Each row is a point on a tangle of strands that fork and nearly touch. The rows are in no order.
Points whose rows are less than 6.91 apart are linked; no others are. Some points are linked to none.
sudi: [-3.32  0.51  0.02 -1.95 -0.24 -2.66 -2.23  3.86  1.58 -2.16 -0.08  0.62
 -0.66  0.87  5.74  2.02  1.81 -5.06  1.28  0.86  0.85 -5.24  0.43 -1.97
 -2.13]
zat: [-1.75  0.00 -5.50 -0.91  1.26  2.08 -2.93 -0.97  1.25  1.30 -0.51  0.84
 -2.92 -2.54  4.95  0.28  1.36 -1.12  2.83  2.99 -0.31 -0.44 -3.23 -2.01
 -2.02]
buzep: [ 0.71  1.70 -0.66 -0.36 -0.11  1.29  1.98 -4.19 -2.90  3.54 -2.55 -1.69
 -3.10 -1.96 -3.51 -1.64 -3.88  2.09 -1.92  0.02 -2.65  3.14 -1.23  3.83
  2.69]
Nizit: [ 2.53  0.56 -2.58  0.05  2.73  3.37  0.32 -3.88 -1.79  2.41  1.25 -1.54
 -2.54 -0.38  0.34 -0.73  0.25  0.12  0.78 -1.09 -1.65  2.15 -2.81 -1.67
  2.00]
diz: [-0.02 -0.02 -0.03  0.32  2.21  1.22  2.83 -2.56 -1.59  5.77 -1.17  0.82
 -3.30  1.55  2.57  0.55  1.11 -1.99  0.14  1.73 -2.92  2.12 -2.47 -1.09
  2.73]
gume: [-2.57 -1.19 -2.12 -0.23  1.67  0.47 -1.23  0.20  1.81  3.26 -1.45  1.93
 -1.90  1.28  5.22  2.55  1.87 -3.04  1.22  4.05 -0.93 -0.09 -2.34 -2.05
 -0.83]
didog: [-0.28 -1.43  0.23  0.84 -1.60  0.61 -5.22  3.50 -0.76 -5.40  2.79 -1.73
  4.17 -0.16 -4.53  2.37 -1.34  3.39  1.59 -5.05  3.64 -2.65  6.64  0.96
 -2.38]
pap: [-1.86 -3.51 -0.10 -0.59 -0.52  0.90 -2.42  3.63  2.46 -3.62  3.28  1.89
  3.65 -0.06 -3.25  3.50 -1.64 -0.69  0.77 -2.77  2.35 -1.58  2.11  1.40
 -4.04]
gofe: [ 0.41  1.06  2.09 -0.56  3.11  3.51  4.23 -2.45 -2.98  4.77  2.97  0.56
  1.10  1.32 -1.89 -0.82  1.02 -0.64 -0.63 -2.59 -2.06  4.33 -2.52 -0.12
  3.06]
mam: [ 0.77 -1.99  0.82  0.20  0.32  0.00 -1.66  1.31  2.25 -3.21  3.05 -0.48
  1.11  1.13 -2.42  2.21  0.09  1.14 -0.09 -2.45  0.73 -1.51  0.55 -0.44
 -1.38]
Sikiz: [ 2.18  1.09 -2.25  1.10  2.97  4.46  0.11 -3.13 -0.66  1.58  2.03 -0.01
  2.82 -0.39 -2.82  0.03 -2.67  1.69 -1.54 -3.50  0.75  3.68  0.02 -0.06
  0.11]
Dama: [ 2.56  1.74  1.35  2.03  0.58  1.26 -0.15 -2.77  0.09 -1.54  2.90 -2.81
  3.74 -0.36 -4.21 -1.43 -1.42  4.88 -1.51 -4.16  0.86  3.01  2.32 -0.92
  2.16]
mamab: [ 1.49  1.11  1.01  3.17  1.06  3.03  6.22 -0.43  0.39 -2.80  4.00  1.57
  6.63  1.01 -2.69 -1.21 -3.41  0.68 -0.41 -2.44  4.20  4.81  4.58 -2.12
 -3.62]
Boz: [-0.19 -0.82 -2.83  2.43  0.16  2.81 -6.58  2.03  1.55 -5.33  2.48 -0.33
  5.16 -3.54 -3.09  1.93 -2.09  3.90  3.75 -4.62  4.62  2.09  2.94 -1.80
 -1.16]
mab: [ 2.18 -1.79  6.50  1.19 -2.54 -2.43  6.23  0.66  1.13 -1.13  4.67  0.88
  3.38  0.76 -4.75 -2.28  0.86  0.85 -0.30 -0.35  0.61  0.98 -0.85  0.01
  1.77]
memen: [-1.20 -1.31 -2.38  0.05 -0.93  2.27 -7.65  3.16  0.73 -6.26  3.01 -0.64
  2.68 -2.53 -2.49  2.57 -0.74  2.35  4.13 -3.92  2.99 -0.57  2.17 -0.89
 -1.74]
pib: [ 0.25 -0.14 -0.95  0.39  1.94  1.54  2.31 -3.00 -2.47  5.64 -1.77  0.85
 -3.61  0.80 -0.06  0.05 -1.04 -0.87 -1.18  1.21 -3.00  2.63 -2.07  1.26
  2.42]
saf: [ 4.14 -6.65  2.52  1.66 -1.52 -1.01  6.48  2.06  0.13 -0.49  7.14  2.59
  5.87 -0.76 -3.75 -1.79  1.56 -1.93  3.42  0.06  2.70  0.20 -0.05 -2.12
 -1.17]
zeza: [-0.50 -2.03  4.47  1.36  0.57 -0.29  1.58  1.36  0.81  5.69 -2.33  5.19
  1.45  4.58  0.14  3.30  1.03 -2.48 -2.29  3.18 -2.50  4.45 -0.44  1.58
  2.02]
fala: [-0.26  4.55 -5.27 -2.53 -1.16 -0.30 -4.23  1.15 -2.34 -2.04 -2.71 -1.35
 -2.88 -0.86  3.23 -1.39  1.19 -0.81 -0.76  0.43  0.53 -5.26  2.09  0.96
 -2.34]
netas: [ 1.97 -6.89  2.75  1.02 -1.18 -0.59  3.76  2.61  2.61 -0.76  5.48  2.59
  4.08  0.17 -2.99  0.81  1.42 -1.87  2.56 -0.62  2.05 -0.11 -0.60 -1.29
 -1.95]
zifi: [-1.27  1.36 -3.22 -1.70  0.26  0.35 -3.97  1.55  0.86 -2.58 -0.27 -0.59
 -2.20  0.39  3.00  1.37  1.06 -1.40  0.54  0.40  0.01 -3.59  0.01 -0.55
 -2.36]
kep: [ 0.40  3.20  3.54 -0.65 -2.52 -2.13 -1.72 -0.41  1.57 -5.32 -1.10 -5.12
 -1.18 -0.98 -1.51 -0.98  0.46  5.09  0.37 -1.06 -1.09 -2.13  1.82 -0.16
  2.60]
dodi: [-0.27  0.29 -6.51 -0.64  0.66  4.06 -6.62  0.33  0.60 -2.10  0.38  1.23
  1.63 -1.60 -1.61  1.83 -2.65  2.66  0.89 -1.90  2.25  0.72  0.13  2.63
 -2.62]
vanap: [ 1.52  1.19  4.17  0.97 -2.14 -2.13 -0.62 -1.28  1.31 -4.97  1.59 -4.76
  0.14 -0.62 -3.29 -1.56  1.35  5.23  0.46 -1.96 -0.77 -0.25  1.39 -2.00
  3.51]
Mon: [-2.22 -1.66 -1.76 -0.14  1.30 -0.12 -1.86  0.52 -0.23  3.84 -3.67  3.40
 -1.49  3.42  1.13  2.24 -0.75 -1.98 -3.05  3.55 -1.95  1.37  0.00  3.09
 -0.52]
fuzi: [ 1.28  0.16 -3.55  0.78  1.85  2.89  0.41 -3.21 -2.03  4.23 -1.14  0.83
 -0.51 -0.38 -3.12  0.11 -4.12  1.47 -2.92 -1.18 -1.03  2.86 -0.23  3.29
 -0.09]
fusa: [-0.82 -0.64  3.02  0.60  1.10 -1.42  1.95 -0.02  0.63  4.94 -3.29  2.46
 -1.61  3.59  4.34  1.98  1.75 -2.74 -0.59  3.83 -2.60  1.79 -1.41 -1.51
  2.35]
babi: [ 0.76  2.13 -1.56 -0.64 -1.08 -0.19  1.19 -3.73 -2.61  2.14 -4.31 -2.65
 -4.95 -2.59 -1.66 -2.02 -3.31  2.27 -1.28  1.66 -2.54  1.52 -1.08  3.58
  1.80]
momev: [-1.25 -2.28  0.61 -0.73 -1.38  0.16 -2.87  3.86  0.86 -4.86  2.70  0.43
  3.52  0.76 -4.20  3.14 -1.75  0.59 -0.06 -3.80  2.43 -3.10  4.49  2.11
 -3.46]
fur: [-0.65 -1.16 -2.70  1.27  2.22  2.59  0.40 -2.04 -1.20  5.86 -1.84  3.14
 -0.16  1.37 -2.08  1.38 -2.82 -0.74 -2.90  0.71 -1.79  3.35 -0.56  3.31
 -0.34]
rol: [-1.85  2.60  3.85 -0.47  0.36 -4.53  1.50  0.46  1.73  1.53 -4.34  0.48
 -1.36  0.74  5.74 -0.81  0.71 -2.07 -1.03  2.52 -1.60 -2.32 -1.33 -1.58
  1.27]
motu: [ 2.19 -7.95  4.16  0.50 -2.25 -2.58  4.31  4.15  2.43  0.17  3.48  2.74
  2.77  1.89 -1.45  1.08  2.40 -2.76  2.22  0.74  1.14 -1.08 -1.00 -0.39
 -1.16]
dolo: [ 3.66  0.89 -5.85 -0.01  0.30  0.86 -1.30 -3.51 -3.72  1.58 -2.59 -2.26
 -5.22 -2.16 -0.04 -1.78 -1.10  1.97 -0.20  0.68 -0.23  0.60 -0.80  1.24
 -0.96]
Momok: [-0.08 -0.61 -7.62 -0.54 -0.78 -0.12 -1.61 -0.92 -4.39  2.20 -4.79 -0.12
 -5.45 -1.54  2.18 -2.15  0.18 -0.99 -1.51  3.01  1.21 -0.87  0.29  3.38
 -4.26]
Riki: [-0.78  3.45  2.76 -0.98  0.07 -3.38  0.93 -0.30  1.63 -0.50 -3.36 -1.67
 -2.46 -0.30  3.92 -1.28  0.21 -0.25 -1.27  1.43 -2.01 -3.01 -1.06 -1.23
  1.24]
bipe: [-0.48 -0.18 -7.99 -1.23 -0.16  1.51 -3.39 -0.38 -2.41  0.91 -3.22  0.33
 -3.91 -0.65  1.56 -0.72 -0.31 -0.20 -0.87  2.02  0.49 -0.90 -0.48  3.21
 -3.35]
kom: [ 0.13  0.58  3.26 -0.11 -0.10 -0.72  1.57 -0.74  2.16  0.44 -0.25 -0.32
 -1.13  1.91 -1.08  0.05 -0.58  1.01 -2.02 -0.17 -2.35  0.33 -1.43  0.52
  1.79]
zusuv: [ 0.22 -1.34 -1.83  0.40  1.15  2.28 -3.34  0.29  2.37 -2.50  2.73  0.23
  1.82 -0.12 -1.99  2.45 -1.02  1.10  0.50 -2.47  1.04  0.16 -0.32 -0.14
 -1.86]
Feg: [ 2.32  1.46  1.94  3.23  0.83  1.03  1.94 -2.27 -0.81 -2.32  4.94 -2.31
  5.99 -0.19 -4.59 -2.45 -0.78  3.85 -0.70 -4.40  2.86  3.92  3.19 -2.75
  1.75]
zev: [-3.19 -0.56 -3.39 -1.36  0.16 -0.92 -3.02  1.00 -1.50  2.17 -4.54  2.46
 -2.37  3.15  1.57  0.80 -0.97 -2.24 -4.06  3.78 -1.35 -0.46  1.15  4.40
 -1.17]
poro: [ 0.08 -0.34  4.41  1.55  0.24  0.69  4.60  0.75  1.72  3.69  1.38  3.69
  3.67  2.71 -3.13  0.82 -0.75 -1.04 -2.88 -0.54 -1.01  3.91 -0.06  1.56
  0.00]
vez: [-0.16 -1.42 -1.54  1.70  1.38  3.91 -1.60 -0.23  3.03 -2.68  4.33  1.86
  5.06 -2.97 -2.23  1.32 -2.59  1.35  2.15 -3.30  3.19  3.63  0.04 -1.93
 -1.89]
tamap: [-1.05  0.35  1.30  0.73  1.94 -1.54  1.78 -0.70  0.16  5.74 -3.59  1.76
 -1.52  1.65  6.76  1.52  2.45 -3.37  0.41  4.36 -1.48 -0.02 -1.55 -3.43
  1.61]
Rigev: [ 0.49  0.96  4.43 -0.45  0.23  0.21  3.84 -1.68  0.85  1.75  0.80 -0.37
 -1.11  1.84 -0.84 -1.01  0.98  0.26 -0.92 -0.41 -2.51  1.80 -2.66 -0.48
  3.55]
gem: [ 3.77  2.08 -5.35 -0.75 -0.28  0.46 -3.22 -2.58 -2.95 -0.06 -2.73 -3.04
 -3.66 -1.53 -0.97 -1.13 -1.33  3.91 -0.68 -0.46 -0.50 -0.07  0.72  1.95
 -0.42]
zimod: [-0.29 -5.15  0.57  0.89 -0.39  0.59 -0.06  3.29  2.29 -4.51  4.06  1.96
  5.81 -1.81 -4.24  1.95 -1.70  0.29  2.24 -2.88  3.52 -0.76  3.24 -0.40
 -4.59]
Bofug: [ 2.66  2.10  1.06  0.14  0.76  1.76  0.32 -3.54 -0.53 -0.27  1.49 -3.09
  0.58 -0.48 -3.34 -1.61 -0.88  3.84 -1.38 -3.05 -1.27  2.50 -0.03 -0.38
  3.28]
Bup: [-1.70  1.01  0.07  0.74 -0.28 -1.79  2.92 -3.04 -3.52  4.74 -6.55  0.13
 -5.76 -2.01  1.14 -1.99 -1.89 -1.25 -1.25  4.52 -2.85  1.95 -1.35  2.63
  2.18]
Viv: [ 0.38  1.95  3.81 -1.33  1.42  1.87  4.54 -3.04 -2.03  2.95  1.35 -1.15
 -1.09  0.66 -1.24 -2.03  1.11  0.39 -0.30 -1.15 -3.25  3.27 -3.08 -0.59
  4.95]
Rume: [-2.47  3.66  2.29 -2.17 -2.13 -1.16  0.58 -1.50  2.27 -2.55 -6.04 -3.59
 -1.91 -1.85 -0.54 -1.42 -1.92  1.84 -0.31  2.33 -2.20 -1.07 -1.28  3.67
  2.67]
ganup: [-0.26 -0.42 -7.99 -1.36  0.62  3.09 -4.70 -0.91 -0.86 -0.09 -1.30  0.53
 -2.57 -1.71  1.06  0.08 -0.43  0.99  1.29  1.14  0.74  0.37 -1.97  1.81
 -2.66]
Salor: [-2.28 -2.53  2.07 -1.80 -0.48 -3.21 -0.41  4.48  2.79 -1.95  0.36  0.74
 -0.45  1.29  5.09  2.88  2.49 -4.99  2.58  1.10  0.80 -4.17 -0.07 -2.82
 -2.01]
tades: [-1.17 -1.51 -1.26 -1.26 -1.33  1.22 -6.22  3.67  0.29 -6.25  2.77 -1.23
  0.61 -0.37 -1.67  2.84  0.30  0.38  3.12 -3.24  1.72 -3.32  2.52 -0.51
 -2.24]
tobug: [-1.50 -1.78 -2.25  0.59  2.10  1.93 -1.06 -0.22  1.01  4.20 -1.31  3.54
  0.45  2.39 -0.84  2.57 -1.60 -1.54 -2.46  1.57 -1.46  2.41 -0.91  2.62
 -1.10]
luni: [ 1.27 -3.11  0.46  2.96  0.46  2.22  4.57  0.71  1.47 -3.95  5.74  2.44
  7.35 -1.97 -3.11 -0.89 -2.15 -0.34  2.93 -2.10  5.04  3.51  2.92 -3.36
 -3.60]
ker: [ 3.05  0.53 -4.93  0.26  1.81  2.70 -1.10 -3.92 -2.39  2.16 -0.54 -1.69
 -3.56 -1.26 -0.17 -0.81 -0.91  1.18  0.29 -0.36 -1.00  1.66 -1.91 -0.17
  0.57]
pipov: [-1.28 -3.18  0.93 -1.88 -1.39 -0.80 -3.38  4.24  0.72 -6.37  2.74 -1.14
 -0.29  0.06 -0.53  2.31  1.61 -1.69  3.17 -2.38  1.17 -4.99  2.33 -1.57
 -2.16]
kuz: [-0.08  2.90 -2.21 -1.35 -2.20 -1.95  0.64 -2.55 -2.87  1.03 -6.50 -2.87
 -5.53 -3.69  0.28 -3.08 -2.62  1.73 -1.42  3.29 -1.33 -0.47 -0.40  3.82
  0.23]
Lorop: [ 2.37 -0.83  5.52  1.28 -1.55 -1.81  3.75 -1.00  0.79 -2.71  5.17 -1.40
  2.84  0.35 -4.94 -2.26  0.86  2.60 -0.20 -1.55  0.64  0.89  0.13 -1.49
  2.66]
kif: [ 2.19  3.07 -4.21 -1.65 -0.53  0.20 -4.41 -0.60 -1.68 -2.24 -2.29 -3.12
 -2.85 -0.28 -0.02 -0.43 -0.33  3.48 -0.80 -0.81 -0.52 -2.21  1.66  1.63
 -0.75]
savo: [ 2.10  2.35 -3.25 -0.46 -0.33  0.83 -6.22  0.27 -0.94 -3.38 -0.24 -3.18
 -0.25  0.15 -1.77  1.01 -0.31  4.65  0.18 -2.92  0.54 -1.36  2.77  0.99
 -0.36]
ribot: [-2.72 -1.12 -5.72 -0.65  0.10 -0.61 -2.28  0.12 -3.36  2.83 -5.39  1.71
 -4.20  0.84  3.22 -1.00  0.11 -2.53 -2.98  4.68 -0.11 -0.58  1.01  3.82
 -2.60]
mas: [ 1.73 -2.26  2.99  1.56  1.15  2.02  4.26 -0.44  0.27  0.23  7.22  1.20
  4.73  0.83 -2.88 -0.55  1.74 -0.97  1.38 -2.27  2.12  3.07 -1.25 -2.56
  0.06]
nub: [ 0.20 -0.93  8.29  0.71 -2.65 -2.06  6.09  1.40  1.43  2.25  0.60  2.23
  0.82  3.20 -0.21 -0.73  2.54 -1.32  0.19  1.63 -1.50  2.82 -3.31  0.31
  4.10]
Tunam: [ 0.28  2.72  2.31 -1.08 -0.06  2.07  3.01 -4.25 -1.43  1.86 -1.07 -2.72
 -0.83 -1.82 -3.93 -2.36 -2.16  2.53 -0.91 -0.88 -2.97  3.72 -1.69  2.30
  4.44]
nos: [ 3.83 -3.73  4.59  2.05 -1.94 -2.19  6.48  0.94  0.03 -1.33  6.32  1.39
  5.09  0.15 -5.12 -2.59  0.62  0.28  0.72 -0.74  1.98  0.31  0.90 -1.15
  0.03]
Lepa: [-2.73  4.88  2.31 -2.84 -2.88 -3.61 -1.95  3.31 -0.64 -4.80 -1.91 -1.50
 -1.44  0.19  3.48 -0.60  0.21 -2.48 -0.88 -1.04  0.19 -7.17  3.12  0.21
  0.00]
zor: [-3.11  2.79  2.03 -1.60 -1.20 -2.40  0.82 -0.57  1.03  0.19 -7.15 -0.98
 -2.58 -0.27  1.22 -1.40 -2.11 -0.01 -1.66  3.83 -2.79 -0.36 -1.31  3.57
  2.22]
zomi: [-2.76  2.71 -2.77 -0.86  0.80 -3.34 -1.83  0.67 -1.59  2.79 -4.64  1.01
 -0.93 -1.37  7.02 -1.79  1.43 -3.81 -2.35  3.23  0.60 -4.99  0.63 -0.04
 -1.53]
megat: [-0.33 -4.25  4.46 -0.67 -1.22 -4.16  1.77  4.36  2.95 -0.59  0.32  1.43
 -0.18  3.13  3.42  2.65  2.60 -3.79  1.53  1.51  0.40 -2.15 -0.89 -1.90
 -0.85]
big: [-0.55 -1.73  3.83  1.01  0.75  0.12  2.37  0.55  0.18  6.00 -1.91  4.04
 -0.07  4.25  2.36  3.10  2.48 -2.83 -0.47  3.38 -2.48  3.66 -1.39 -0.63
  2.98]
pevob: [-2.89  2.05  1.39 -0.19 -0.44 -2.82  2.01 -2.09 -1.48  3.06 -8.25  0.08
 -3.82 -1.76  2.56 -2.07 -1.93 -1.15 -1.31  5.20 -2.76  0.74 -1.24  2.67
  2.44]
guk: [-0.13 -0.12 -1.73  0.86  0.80  0.02  2.42 -3.36 -3.96  5.64 -3.76  0.44
 -5.52 -0.89  0.37 -0.96 -1.83 -0.77 -1.40  2.58 -2.71  2.37 -1.57  2.31
  1.86]
Kamad: [ 1.45  2.20 -4.72 -0.25  1.67 -0.03 -1.25 -1.95 -1.33  1.49 -2.47 -1.55
 -3.94 -2.21  4.00 -1.43  1.08 -0.41 -0.02  1.71 -0.70 -2.28 -1.33 -1.70
 -1.75]
Kon: [ 1.78  0.22 -3.32  1.19  2.17  3.82 -2.78 -1.79  0.95 -0.58  1.74  0.03
  2.72 -0.75 -2.39  1.45 -2.44  2.39 -0.59 -3.12  1.46  2.14  0.21  0.38
 -1.17]
limer: [-0.18 -2.37  2.12  0.63  1.01  0.76  1.90  0.45  2.50  3.07  1.71  1.99
  0.07  3.23  1.10  2.78  1.97 -2.40  0.56  0.86 -1.15  1.64 -2.61 -1.59
  0.81]
gosa: [-1.38 -1.35 -1.74  0.13  2.23  1.92  0.64 -1.23  0.86  5.08 -0.67  1.66
 -2.20  1.33  4.04  2.35  1.90 -2.76  1.62  3.12 -1.61  1.70 -3.05 -2.22
  0.78]
moz: [ 0.16 -4.82  0.02  2.38  0.03  1.26  1.00  2.06  2.36 -5.00  4.72  2.12
  6.82 -3.60 -3.85  0.38 -2.19  0.99  3.79 -2.91  4.53  1.47  3.49 -2.59
 -3.95]
sinid: [ 0.19  0.81 -3.11 -0.71  0.49  0.00 -0.98 -1.42 -1.39  1.85 -3.32 -0.50
 -3.73  0.43 -0.09 -0.27 -1.93  1.05 -2.72  1.20 -2.09 -0.46 -0.48  2.76
 -0.42]
Sesu: [-0.64  5.15  1.55 -1.20  0.17 -3.97 -0.32 -0.36  0.61 -0.77 -4.09 -2.36
 -1.81 -2.81  4.61 -2.71  0.33 -0.13 -1.32  0.92 -1.10 -4.91 -0.49 -1.45
  0.43]
Rito: [-1.22  5.03 -4.02 -1.98 -0.58 -0.86 -4.09  1.90 -1.36 -2.34 -1.40 -1.00
 -1.49 -1.82  4.86 -1.06  2.15 -2.62 -0.02  0.22  1.04 -6.69  1.71 -1.03
 -2.38]
sefiv: [ 2.29 -0.64 -0.02  4.64  1.04  1.39  0.59 -0.95  0.06 -3.86  5.06 -1.75
  6.79 -1.01 -3.99 -1.38 -0.88  2.89  1.37 -4.73  4.65  3.66  3.98 -4.16
  0.38]
luput: [ 1.59 -6.07  5.99  0.46 -2.68 -4.12  4.25  4.24  2.31  0.79  1.19  2.31
  0.64  3.53  1.93  1.64  3.15 -3.44  1.71  1.82  0.52 -0.73 -1.65 -1.56
  0.26]
ber: [-0.21  1.06 -6.32 -0.39  1.56  1.05 -1.91 -1.49 -0.68  2.27 -2.21 -0.44
 -3.32 -3.63  5.44 -1.26  1.91 -1.51  1.78  3.09  0.35 -1.86 -2.31 -1.98
 -2.76]
san: [ 1.44  1.37  0.19  0.54  2.81  3.96  2.58 -3.19 -1.45  3.10  2.35  0.19
  2.10  0.37 -3.00 -0.54 -1.67  0.87 -1.80 -2.93 -0.65  4.06 -0.84  0.37
  1.42]
Dimef: [-0.67 -0.30  2.35 -1.41 -1.34 -2.22 -1.69  2.42  1.42 -4.31  1.00 -1.14
 -0.66  2.19 -1.21  1.78 -0.07  0.93 -1.00 -1.91 -0.30 -3.49  1.67  0.91
 -0.83]
Luvo: [-3.55  2.98 -2.41 -1.97 -0.30 -1.90 -3.28  2.93  0.13 -1.20 -1.41  0.88
 -0.60 -0.37  6.37  0.42  2.10 -5.34  0.06  1.34  1.04 -6.05  1.02 -1.13
 -2.14]
vinik: [-2.67 -1.71 -5.41 -0.88  1.35  3.20 -2.86 -0.87  1.25  2.58 -0.29  2.20
 -2.41 -1.40  3.07  1.20 -0.01 -0.89  2.21  3.12 -0.52  1.67 -3.54 -0.30
 -1.52]
sule: [ 1.92  0.50  1.30  0.74 -0.93 -1.47 -3.89  1.05  0.31 -5.54  1.56 -4.34
 -0.74  0.39 -1.39  0.55  1.67  3.57  1.20 -2.91  0.07 -2.50  2.67 -2.61
  0.65]
momub: [ 0.99 -1.24 -1.61  4.53  0.72  2.34 -2.65  0.70  1.38 -4.94  3.64 -0.76
  6.91 -3.09 -3.22  0.47 -1.97  3.24  3.18 -4.81  5.68  3.59  3.90 -3.67
 -0.61]
damer: [ 0.47  1.67 -4.61 -0.99 -1.13 -1.57 -0.55 -1.67 -3.72  1.86 -5.27 -1.57
 -5.74 -1.72  1.29 -2.51 -1.53  0.91 -2.35  2.51 -0.66 -1.28  0.20  3.46
 -1.71]
gata: [ 0.47  0.29 -0.47 -0.43  1.05  0.52 -0.68 -1.07  1.10  1.02 -0.40 -0.24
 -1.54  1.79 -0.82  1.01 -1.15  1.02 -2.11 -0.43 -1.93  0.03 -1.07  1.14
  0.14]
Sisu: [-1.48  2.13  1.30  0.43  1.77 -3.78  0.84 -0.35  0.17  4.34 -4.55  0.83
 -0.89 -0.09  7.27 -0.45  1.55 -3.03 -1.02  3.50 -1.02 -2.57 -1.07 -2.74
  0.58]
Mefo: [ 0.21 -0.82  7.12  0.58 -2.01 -1.90  5.02  0.83  2.66  0.50  1.50  1.44
  1.61  2.18 -2.99 -0.81  0.56  0.25 -1.21  0.30 -1.13  1.82 -1.81  1.16
  2.41]
kopag: [-3.07  0.27 -4.85 -0.39  1.21 -0.70 -2.13  0.31 -1.17  3.78 -4.13  1.55
 -1.85 -1.22  6.96 -0.53  2.12 -3.77 -0.50  4.86  0.55 -2.50 -0.52 -0.66
 -2.54]
Taka: [-3.76  0.06 -4.03 -1.44  0.82 -0.11 -3.16  1.62  0.79  1.17 -2.15  1.78
 -1.80  0.94  5.21  1.37  1.39 -3.58 -0.01  3.89 -0.03 -1.99 -0.77  0.23
 -2.27]
Nav: [-0.90  4.01  3.02 -1.90 -2.56 -1.43 -0.84 -0.98  2.22 -4.54 -3.41 -5.08
 -1.55 -1.68 -1.14 -1.17 -0.68  4.01  0.10  0.57 -1.61 -1.73  0.40  1.99
  2.65]
rege: [-0.07  0.61  6.17 -0.24  0.54  1.19  6.36 -0.10 -1.54  4.32  3.09  1.53
  1.39  2.98 -0.96 -0.91  3.49 -1.21  0.15 -0.61 -2.05  4.09 -3.33 -0.38
  4.49]
dep: [-1.37 -1.20 -7.11 -1.06  0.87  4.38 -4.32 -1.62  0.84  1.03  0.41  2.54
 -1.88 -3.49  1.52 -0.09 -1.56  1.68  3.06  1.25  0.38  2.86 -3.90  0.42
 -1.37]
Zod: [ 2.56 -1.39  3.78  2.24 -1.34 -1.92  0.55 -0.67  0.78 -4.25  4.43 -2.90
  2.46  0.18 -4.70 -1.37  1.02  4.08  0.38 -3.00  0.86  0.12  2.00 -2.35
  2.23]
gutu: [-2.13  4.68 -0.01 -1.30  0.27 -4.65 -1.05  0.59 -0.69  1.31 -4.91 -0.19
 -0.60 -2.29  6.23 -2.53  0.73 -2.27 -2.32  1.82 -0.11 -5.63  0.02 -0.32
 -0.24]
Kidit: [ 0.15 -5.68  2.82 -1.58 -1.31 -2.66 -0.02  4.30  1.62 -4.90  2.61 -0.34
 -0.02  0.76 -0.47  1.71  2.10 -1.81  2.87 -1.23  1.08 -4.69  1.23 -1.75
 -1.93]
ferep: [ 2.32 -2.69  4.79  1.01 -0.10  0.31  6.04  0.48 -0.70  1.01  7.67  1.39
  3.97  1.81 -2.76 -1.30  3.17 -1.47  1.50 -1.13  1.48  2.42 -2.25 -2.31
  1.37]
Kobuv: [ 1.54 -2.51  1.26  2.56  0.98  2.02  2.93 -0.23  1.75 -1.94  6.16  1.40
  5.98 -0.41 -3.36 -0.03 -0.75  0.08  1.20 -2.90  3.24  2.76  0.93 -2.61
 -1.98]
Zumiz: [-2.70  6.88  0.69 -3.30 -3.39 -2.85 -2.62  1.87 -1.15 -4.12 -3.82 -2.21
 -1.77 -1.22  3.02 -1.97 -0.28 -0.37 -1.33 -0.03 -0.12 -6.32  3.17  1.86
  0.63]
sefon: [ 1.44  1.01 -1.57  1.38 -0.70  0.85 -6.46  1.69 -0.44 -4.16  1.29 -2.75
  3.01  0.03 -3.46  2.01 -1.04  5.13  0.65 -4.73  2.43 -0.93  5.07  0.86
 -0.79]
ded: [ 0.66 -1.31  6.74  0.60 -0.86  0.09  6.20  1.49 -0.63  4.87  2.66  2.81
  1.37  4.15  0.36  0.67  4.22 -2.30  0.55  0.83 -1.31  3.79 -3.05 -0.93
  3.95]
guras: [-0.72  5.62 -2.33 -2.84 -1.96 -1.96 -3.08  0.92 -1.76 -2.58 -3.78 -2.34
 -2.89 -0.93  2.52 -1.86 -0.13  0.75 -1.87  0.42 -0.79 -5.21  2.47  1.77
 -0.55]
pim: [ 1.11  2.73  3.50 -0.67 -0.09  1.59  2.45 -3.82 -0.27 -0.25  1.24 -3.38
  0.55 -1.06 -3.83 -2.85 -0.37  3.41 -0.76 -1.91 -2.08  3.23 -1.21  0.06
  4.90]
Rudiv: [ 1.83 -3.31  6.01  1.34 -1.50 -0.58  6.88  2.33 -0.14  3.46  5.40  2.76
  2.96  3.21 -1.02  0.18  3.94 -2.55  1.28  0.42  0.65  2.60 -2.85 -1.14
  2.11]
mabes: [-1.66  0.98  2.56 -2.33 -1.86 -3.45 -1.54  3.59  0.75 -5.04 -0.24 -1.34
 -1.59  1.62  2.01  1.12  0.74 -1.64 -0.28 -1.11  0.04 -5.79  1.94 -0.51
 -0.69]

Follow the links from the first point to the second, and from the first to the third. Name the last point that the two ways share.
momev, saf, Rume => mab
vanap, didog, netas => mab
dep, Rigev, sefiv => damer
Viv, vinik, memen => damer
Kamad, gata, zev => Momok
fur, ber, Rigev => Momok

A fork is a point with three links, a tip a point with one. Leave the first point through the second and follow the links. Name the first fork or tip that comes.
Rito, fala => damer
momev, didog => Nizit
Riki, rol => zeza
gutu, zomi => mab
Dama, Feg => Kidit
fuzi, fur => Momok
dolo, gem => ded

A fork is a point with three links. Follow the links from the first point to the second and name the forks in between, in order.
dolo, rege => ded
san, Momok => damer
Feg, ber => damer, Momok
Kamad, tobug => Momok
Bup, rege => mab, ded
Lorop, fala => mab
Rudiv, netas => ded, mab
ribot, Boz => Momok, damer
